Each row is a point on a landscape with many peaks, with its height.
A climber steps from a point to whichever of its 6 nearest points has the largest rise for the distance, and stops where none of them is higher. Distance is the straight distance between rows; heights are no part of it.
Z276: [ 17  30   7  29  28  12 -16 -20 -25 -20 -28  24   5  39   6  10 -28   1
  13 -13  23   7 -16  21]  h=391
Z198: [-22 -30  -3 -26  23  21  -4 -20  24  11   9   0   3 -23 -13  14  -9  34
   8 -40  -6  -6 -16 -10]  h=518
Z830: [-25 -21  16 -14 -34 -26  33  41 -13 -19  27   5 -12   6  -5  32  -6  -7
 -27   2 -55  17 -18 -29]  h=215
Z844: [ 25   6   9  34   2  17   5  -7 -44   7  -6   0  14  51 -16 -14 -25  -7
  11  13 -12  19  12  -9]  h=205
Z870: [ 46  43   6   1  -2  13  21   4 -28   8  -3 -27  -1 -11 -14 -29  44  27
  54  12 -40  46  -8  -5]  h=573
Z772: [-16 -21  17  20  -9  13 -17   9 -26   7  32 -24 -13  41 -26  -2   5 -32
 -12   5 -16  -1   7 -15]  h=469
Z394: [ 44  26  -5  39  46  47 -42  -2   6 -18   6 -18 -28  40  -3  -5  21  -6
  45   2  -7 -12  -7   5]  h=364
Z983: [ -7 -14  37  36 -30   3   4   6 -64  10  -5  -8 -26  79 -13   7 -18 -42
 -35  44 -28 -21  17 -25]  h=245
Z791: [ 11  12  12 -20 -14  16  28  19   0  -5 -18   2  30  -7  -8 -29  -8  37
  30 -11 -32  43   4 -15]  h=283
Z747: [ 15 -21  31  34   1  -9 -54   5 -10 -37  12 -34 -47  15   3   8  10  -9
  22  13  27  -1   5   6]  h=608
Z294: [-18 -40  -8 -43  23  20   2 -14  60  29   3  11   6 -18  -1  31  10   2
   3 -35  18 -20  -2 -39]  h=603
Z656: [ 25 -18  15  -4  48  14 -47 -51  -8  18   2 -51  13   8  -7  23  -1 -15
 -14  -9  45 -16 -29  -5]  h=431
Z667: [ -1   7  10  -5 -31 -16  21  -6  14   5   6  34  -9 -31  15  16 -21 -10
  -3   5  -5 -10  22 -12]  h=309
Z971: [-19   8  10 -15 -45  -4  11  14   3 -38 -11 -24  21 -64   0  36 -59  23
  -8 -10 -10  21  -7  12]  h=495
Z152: [-15 -25  50 -16 -55 -67 -25 -13  11   3   1 -66 -19 -24 -19  24   0  18
 -43  12  51 -22 -22  10]  h=463
Z43: [-29  -1   7  -1 -47 -40  28  38  16 -23 -23   6  -2 -40   8  23   4  35
  -1   8  12  -8  13  16]  h=506
Z751: [ 70   6  -7  16  17  64 -10   7 -36   6 -14  39  29  16  10 -43   6  19
  31  -8 -18  26 -12  21]  h=22
Z201: [ 33  44   2  34 -34   9  18   5 -48  -9 -14  27 -13  37 -10   0  14  -5
   2  39 -22  -1   2   6]  h=281
Z323: [ 17   7  -8  30  55  22   9 -15 -11  47 -10  15  -8  91  29   5  10 -19
  12  29 -20  12  -1  -2]  h=602
Z822: [-61 -21 -10 -22 -28  16  41  31  15 -27  27   8  53 -65 -33 -17 -37  24
  12 -15 -27  16 -10  -7]  h=432
Z674: [-38  -6  -3 -20   2  19  41  -2  21   5   3  62  37 -10 -17 -33  -9  23
 -22 -22  -2  23 -23 -35]  h=811
Z914: [ 12  -3  12  14  25  -8 -26  -4   3  21   2  -3 -42  40  34  -3  19 -37
   7  24  11 -17  -7   6]  h=535
Z148: [-44  19 -10 -66   2  -1  22  -2  21  21 -13  40  32 -77   0 -30 -10  23
   6 -13   8   9 -20  34]  h=377
Z324: [-50  -9 -48  -6   0 -10  31  37  75 -15  -9  34  10 -87  14   5   0  34
  18  15   6  11  52  31]  h=223
Z916: [ 37   5   5 -19   4   0   7  23   1 -11  -2   6  -5 -35  10   6  12   7
  21   8 -47  23  16 -17]  h=214
Z619: [  5  20   8   2 -21 -15   7 -12 -10 -14  -6  19 -17 -57   5  23  -9  -5
  -4   0  22 -25 -19  28]  h=389
Z650: [  6   4 -52  45  57  41 -24 -13  -2 -13 -25 -60 -14 115 -16  -5  11 -31
 -18   1 -14   9  26  33]  h=315
Z848: [-12  -8  21 -14 -25 -43 -20   1   4  39  31 -22  -9  -7  27   9  29 -29
 -30  34  -2  -6 -10 -29]  h=451
Z389: [  1  -7   6 -10  -2 -43 -30 -17 -29  56  -5 -15  24   0  13   1  30 -33
 -23   8  24 -36   5 -53]  h=340
Z824: [-18  14   4 -26 -33 -14  30  20  31 -10 -14  18  35 -63   7  14 -16  38
  -9   7 -27   6   4  13]  h=542
Z813: [-10 -38  62 -10 -17 -27 -15 -15  -3 -13  28 -15 -14 -15 -20  15 -20  10
 -41 -16   9 -14 -48  -7]  h=427
Z104: [ 47  -9 -22  65  30  12 -17  18   0   1 -24 -36   0  90  -6 -18  11  -4
  28  13 -50  41  23  -7]  h=140
Z470: [  1 -11  38 -19   3  -8 -15  18  15 -10  -3 -32 -21 -18  -4  22 -22  21
 -19 -19  30  -8   2  -2]  h=468
Z247: [-23 -40   7 -28  -5  28  12  -6  31   3  12   8  13 -52 -25  41 -28  36
   5 -39 -16  15 -33   9]  h=454
Z536: [-60   4 -28 -11 -36 -22  43  12   8 -12  20  58  50 -57  21  -6   6   3
 -37 -28 -12  11  11 -27]  h=308
Z957: [-13 -28  -9  21  36   9 -29 -28   3  27  13  10  13  -7   0 -21 -24  -3
  -3 -20  -3   7 -19 -16]  h=773
Z457: [ 14  -5   1 -22   3  31  18  31  34  -3 -15 -37   0 -45 -13  36 -14  42
  16 -15 -25  -4 -21  14]  h=425
Z860: [ 20  43 -59  41  74  15 -56 -37 -19 -22 -34 -31  -6  98  14 -39  24 -15
 -31  32  -8 -21  10  41]  h=317
Z272: [ 17 -29  43 -56 -16 -47  -2 -11 -14  14  35 -47  -9 -29 -14  27  38 -19
 -33   6  40 -34 -32 -20]  h=434
Z885: [ 17 -33 -24 -61  -8  21  11  25  62  -3 -22  10   4 -51   7  -4 -10  31
  25  -3  -4 -19  18  35]  h=306
Z704: [  1 -10 -12 -18  -2  19  -1   8  22  10 -14  27  -6  12  26 -20  -3 -15
  -2  12  18   6 -10   3]  h=409
Z36: [-31 -38  -6 -20 -23 -41   8  14  64   6  11   0   1 -55  21  36  29   5
 -13 -21  41 -15   5   2]  h=365
Z155: [ 19 -30 -48  33  47  24 -79 -10 -18 -32 -18 -47  10  81 -31  -4 -23   3
 -15  15  22   3  22  16]  h=318
Z677: [ -6 -14 -14 -30  25  11  61 -13  -3  46   0  63   9   5   8 -52  -4 -15
  12   5 -18  24   1   4]  h=316
Z689: [-13  10  -7 -30 -10   9  42  15  -5  -9   2  18  23 -66  17   3 -14  34
  23 -35 -20  24 -15  26]  h=499
Z808: [-30 -20  12 -10 -63 -21  35  19  15 -10  -3  31 -18 -29   8   2   2  16
 -16   2 -12 -15  15 -24]  h=371
Z382: [  1 -31  -1  22  21  10 -53 -41   6  25   8 -47  28  40 -32  13 -31   9
 -11 -49  37 -28 -29 -24]  h=426
Z592: [-31  28 -15 -17 -46  -5  57  35   9 -25 -15  24  19 -53   3  -6 -25  29
  -9   5  -7  14  -6  18]  h=713
Z409: [ 10   6 -21  18  23  26 -49  -8  11  17  -2  -4 -12  31   0  11  -6   1
   8 -14  12 -11   6  -2]  h=490
Z166: [ 26  27 -10 -21  36  17  -1  -3  13  14   5  45  -1  -5  17 -14   4   6
  43 -15 -12  -1  14  30]  h=279
Z602: [ -7   9 -19  48  34  10 -51 -39  -9  -3 -14 -66 -27  46 -12 -14  44 -50
   2  26  12 -34  28  20]  h=487
Z360: [ 51  42 -28  32   5  31 -32   1  12  -8 -23 -43 -14  25 -19  11 -12  28
  35 -33   2  14 -26  19]  h=278
Z112: [ -4  20  -1  -6 -78   4  95  32 -49  -6  -2  18  54 -30 -10 -23 -14  23
  -6  23 -43  41   2 -27]  h=32
Z765: [ -2  10  15  22  13 -30  15  -5 -34  19 -17  15 -40  56  18  -3  24 -41
   9  44  -4 -11  12   3]  h=438
Z28: [ 17   7  -3   1  40  13 -72 -25  18 -15   0 -49 -52  14  -8  35 -37 -20
  34 -48  57 -19 -20  37]  h=346
Z671: [  6 -15  28  -4 -20 -33   6  15  -7 -26   4  10 -21  -7  -8  15 -20   2
  17  -2  15  -6 -28 -18]  h=390
Z559: [ 21   4 -11  19  57  17 -58 -47   3 -22  -9 -10  -8  17   5   7  -3 -24
 -16   9  48  -6   1  14]  h=415
Z315: [-17 -21   8  16  59   6 -37 -56  15  34   2 -43 -19  42 -10  -1  29 -43
  -7   4  29 -12  11 -12]  h=433
Z640: [ 19  22  10 -17  13  26  37  -4 -11  21   2  26  22  31 -17 -28 -18  22
  29  -4 -61  21  -5 -22]  h=103
Z305: [-21  -4  20  19  21 -17 -12 -20 -19  26  -1  -3   9  40   4  -5  -6 -30
 -35   2 -17 -11  10 -19]  h=408
Z260: [ -4   6 -12 -31 -22  11   9  19  51   9   0  12  18 -43   9   6  -4   5
  34 -17  14   8   5  18]  h=375
Z440: [ -6  44 -10  13 -22 -11  35  -1  -8   3  16  63  -5  15  29 -12   6 -26
   2  14  -8 -12   4 -10]  h=233
Z420: [-36 -21 -25 -20 -23 -26  83  64   6 -26   5  42   8 -44  34  -6  15  12
  -9  17 -25  -3  29   3]  h=412
Z299: [  1  23  -2  38  31 -17 -16 -52 -34  34   2  -4   4  49  30  -7  19 -44
 -26  31  15   4  -4  18]  h=449
Z373: [ -3  -7  24  -4  20 -26 -34 -28   6  24  31 -51 -18   2 -10  24  23 -11
   4  12  65   0 -18  10]  h=537
Z278: [ 46  33   1   0  19  27  21 -12 -31  18  -2  16  20  18  -1 -41 -14  32
  59   1 -21  48  -6  15]  h=150
Z464: [-69 -34   6 -11 -42 -10  32   8  12 -12  25  15  28 -43   1  12  -4  12
 -52  -8 -11 -21  13 -33]  h=222
Z249: [  5   9  21   7 -46 -25   1  -4 -44 -40 -33   4 -19  -7 -31  -2  -7  11
  -3  13  22 -12  -6   1]  h=522
Z788: [ 25  29  11  11 -27 -15  22  35  -9 -25  -8  24 -23   6  12 -12  23   0
  42  14 -28  27 -13  15]  h=173
Z139: [ 50  21 -37  41  26  19 -90   7 -33 -52   6 -58  -9  59  -5  -1 -30  29
 -10 -11  10  -4 -10  59]  h=343
Z600: [ 24 -18 -10  23  53  54  -8 -11   9  15  -4   8  -7  67 -14  -6  -2  -9
  22  -5 -42  -5  10 -12]  h=327
Z173: [-16 -21  17 -17  19  10  10 -27  15   8 -10   4 -22 -28   5  45  -3   1
   7 -35  11   1 -12 -20]  h=428
Z785: [ 18  17  29  -5   5 -31 -50 -26  -6   5   6 -25 -47 -11  16  16  18 -28
  -1  24  34 -16 -15   2]  h=611
Z687: [ -9  22  -6  21  -5  11  29  12 -46  20  14  19   5  37 -19 -34  -3 -15
  16  -2 -55   2  -1 -16]  h=44
Z336: [-26 -33 -27 -33  11   3  20   6  48  50  14  52  39 -31   9 -10  18  -8
  10  -8  12  -6  25 -18]  h=393
Z800: [-10  33 -10 -21 -41  10  46  53  15 -12   6  16  15 -40  17 -29  26  25
  14  20 -15  37  23  -1]  h=475
Z725: [-33 -26  -4 -42 -11 -40  41   7  54  15  15  20  30 -48  15  16   6  -2
 -48   0  -6  -3   3 -27]  h=241
Z381: [ 13  -3  -5  53 -11  19 -42   2 -37 -27  11 -27 -45  89 -39   5   6 -25
 -28  34  10  -1  25   2]  h=682
Z236: [ 20 -23   7  21  -7 -32 -50  -1 -12 -19  21 -19 -39  44 -21   0 -12 -21
  -9 -10  30  -7 -11 -18]  h=637
Z555: [-27 -23  -5 -39 -16   8  55  11 -18   1   3  59  25   4   9 -31 -18  12
  -4 -10 -41  -3  21 -17]  h=299
Z624: [ 22  26 -15  59  21  -7 -35 -32 -43 -23 -21 -13 -24  42  13 -23  23 -48
 -42  35  32 -34  26   4]  h=531
Z552: [ 28  19  15  27  -2 -22 -17 -25 -27 -30   6 -26 -38  17 -22  15 -11 -20
 -11 -14  48 -24 -13 -12]  h=660
Z111: [ 18  10  32 -27   9  14 -12  -2  15  12 -13  -7 -24 -45 -28  14 -17   2
  27 -54  31 -14  -9  18]  h=406
Z541: [  5   3  28 -12   7 -49 -24 -13  12   7  24 -39  -3 -26  -3   2  -3 -11
 -19 -15  56  -2 -20  17]  h=536
Z907: [ 51  35 -40  61  37  12 -68 -10 -19 -45 -12 -45 -17  68  -7  -9  -4   5
 -15  17  -1   0   1  15]  h=424
Z789: [ 38  12  10   0 -63 -14  36  55 -29 -25 -12  19  -5 -19  14 -24  -2  31
   5  17 -42  28  22  -8]  h=239
Z963: [-95 -21 -46 -50 -11  14  42  33  30  22  33  51  43 -73  14  -8  27  11
  -6 -30  -1  13  39   1]  h=225
Z563: [-36   3  -7 -31 -14  -9  42   6  11  -5 -18  18  48 -69  16  10  21  17
 -23 -19  24  -2  23  -2]  h=429
Z424: [ 25  18   1 -39  -2  23  18   8   7  14   1  43  -9 -29  10 -19  18  13
  55  30 -21   6   3   6]  h=207
Z131: [-48  -7 -24  -1 -11 -44  33  -4  55  20  17  -5  53 -69  21  21  33  -3
 -39 -11   0 -15  -4  -2]  h=220
Z706: [ 18  11  43  27 -20   5 -36 -14 -49 -17  -4 -15 -18  42   5  -4   7 -46
  12  28 -11 -26  13  -5]  h=484

Call two points neighbours if one is among the 6 nearest of the other. Go from one point of each pair to the other, from neighbour to neighbour, staying as high as possible. Name the lowest point that can't be avoided.
Z870 / Z294 | Z791
Z957 / Z323 | Z409
Z552 / Z592 | Z43
Z552 / Z323 | Z914
Z957 / Z294 | Z198
Z381 / Z552 | Z236
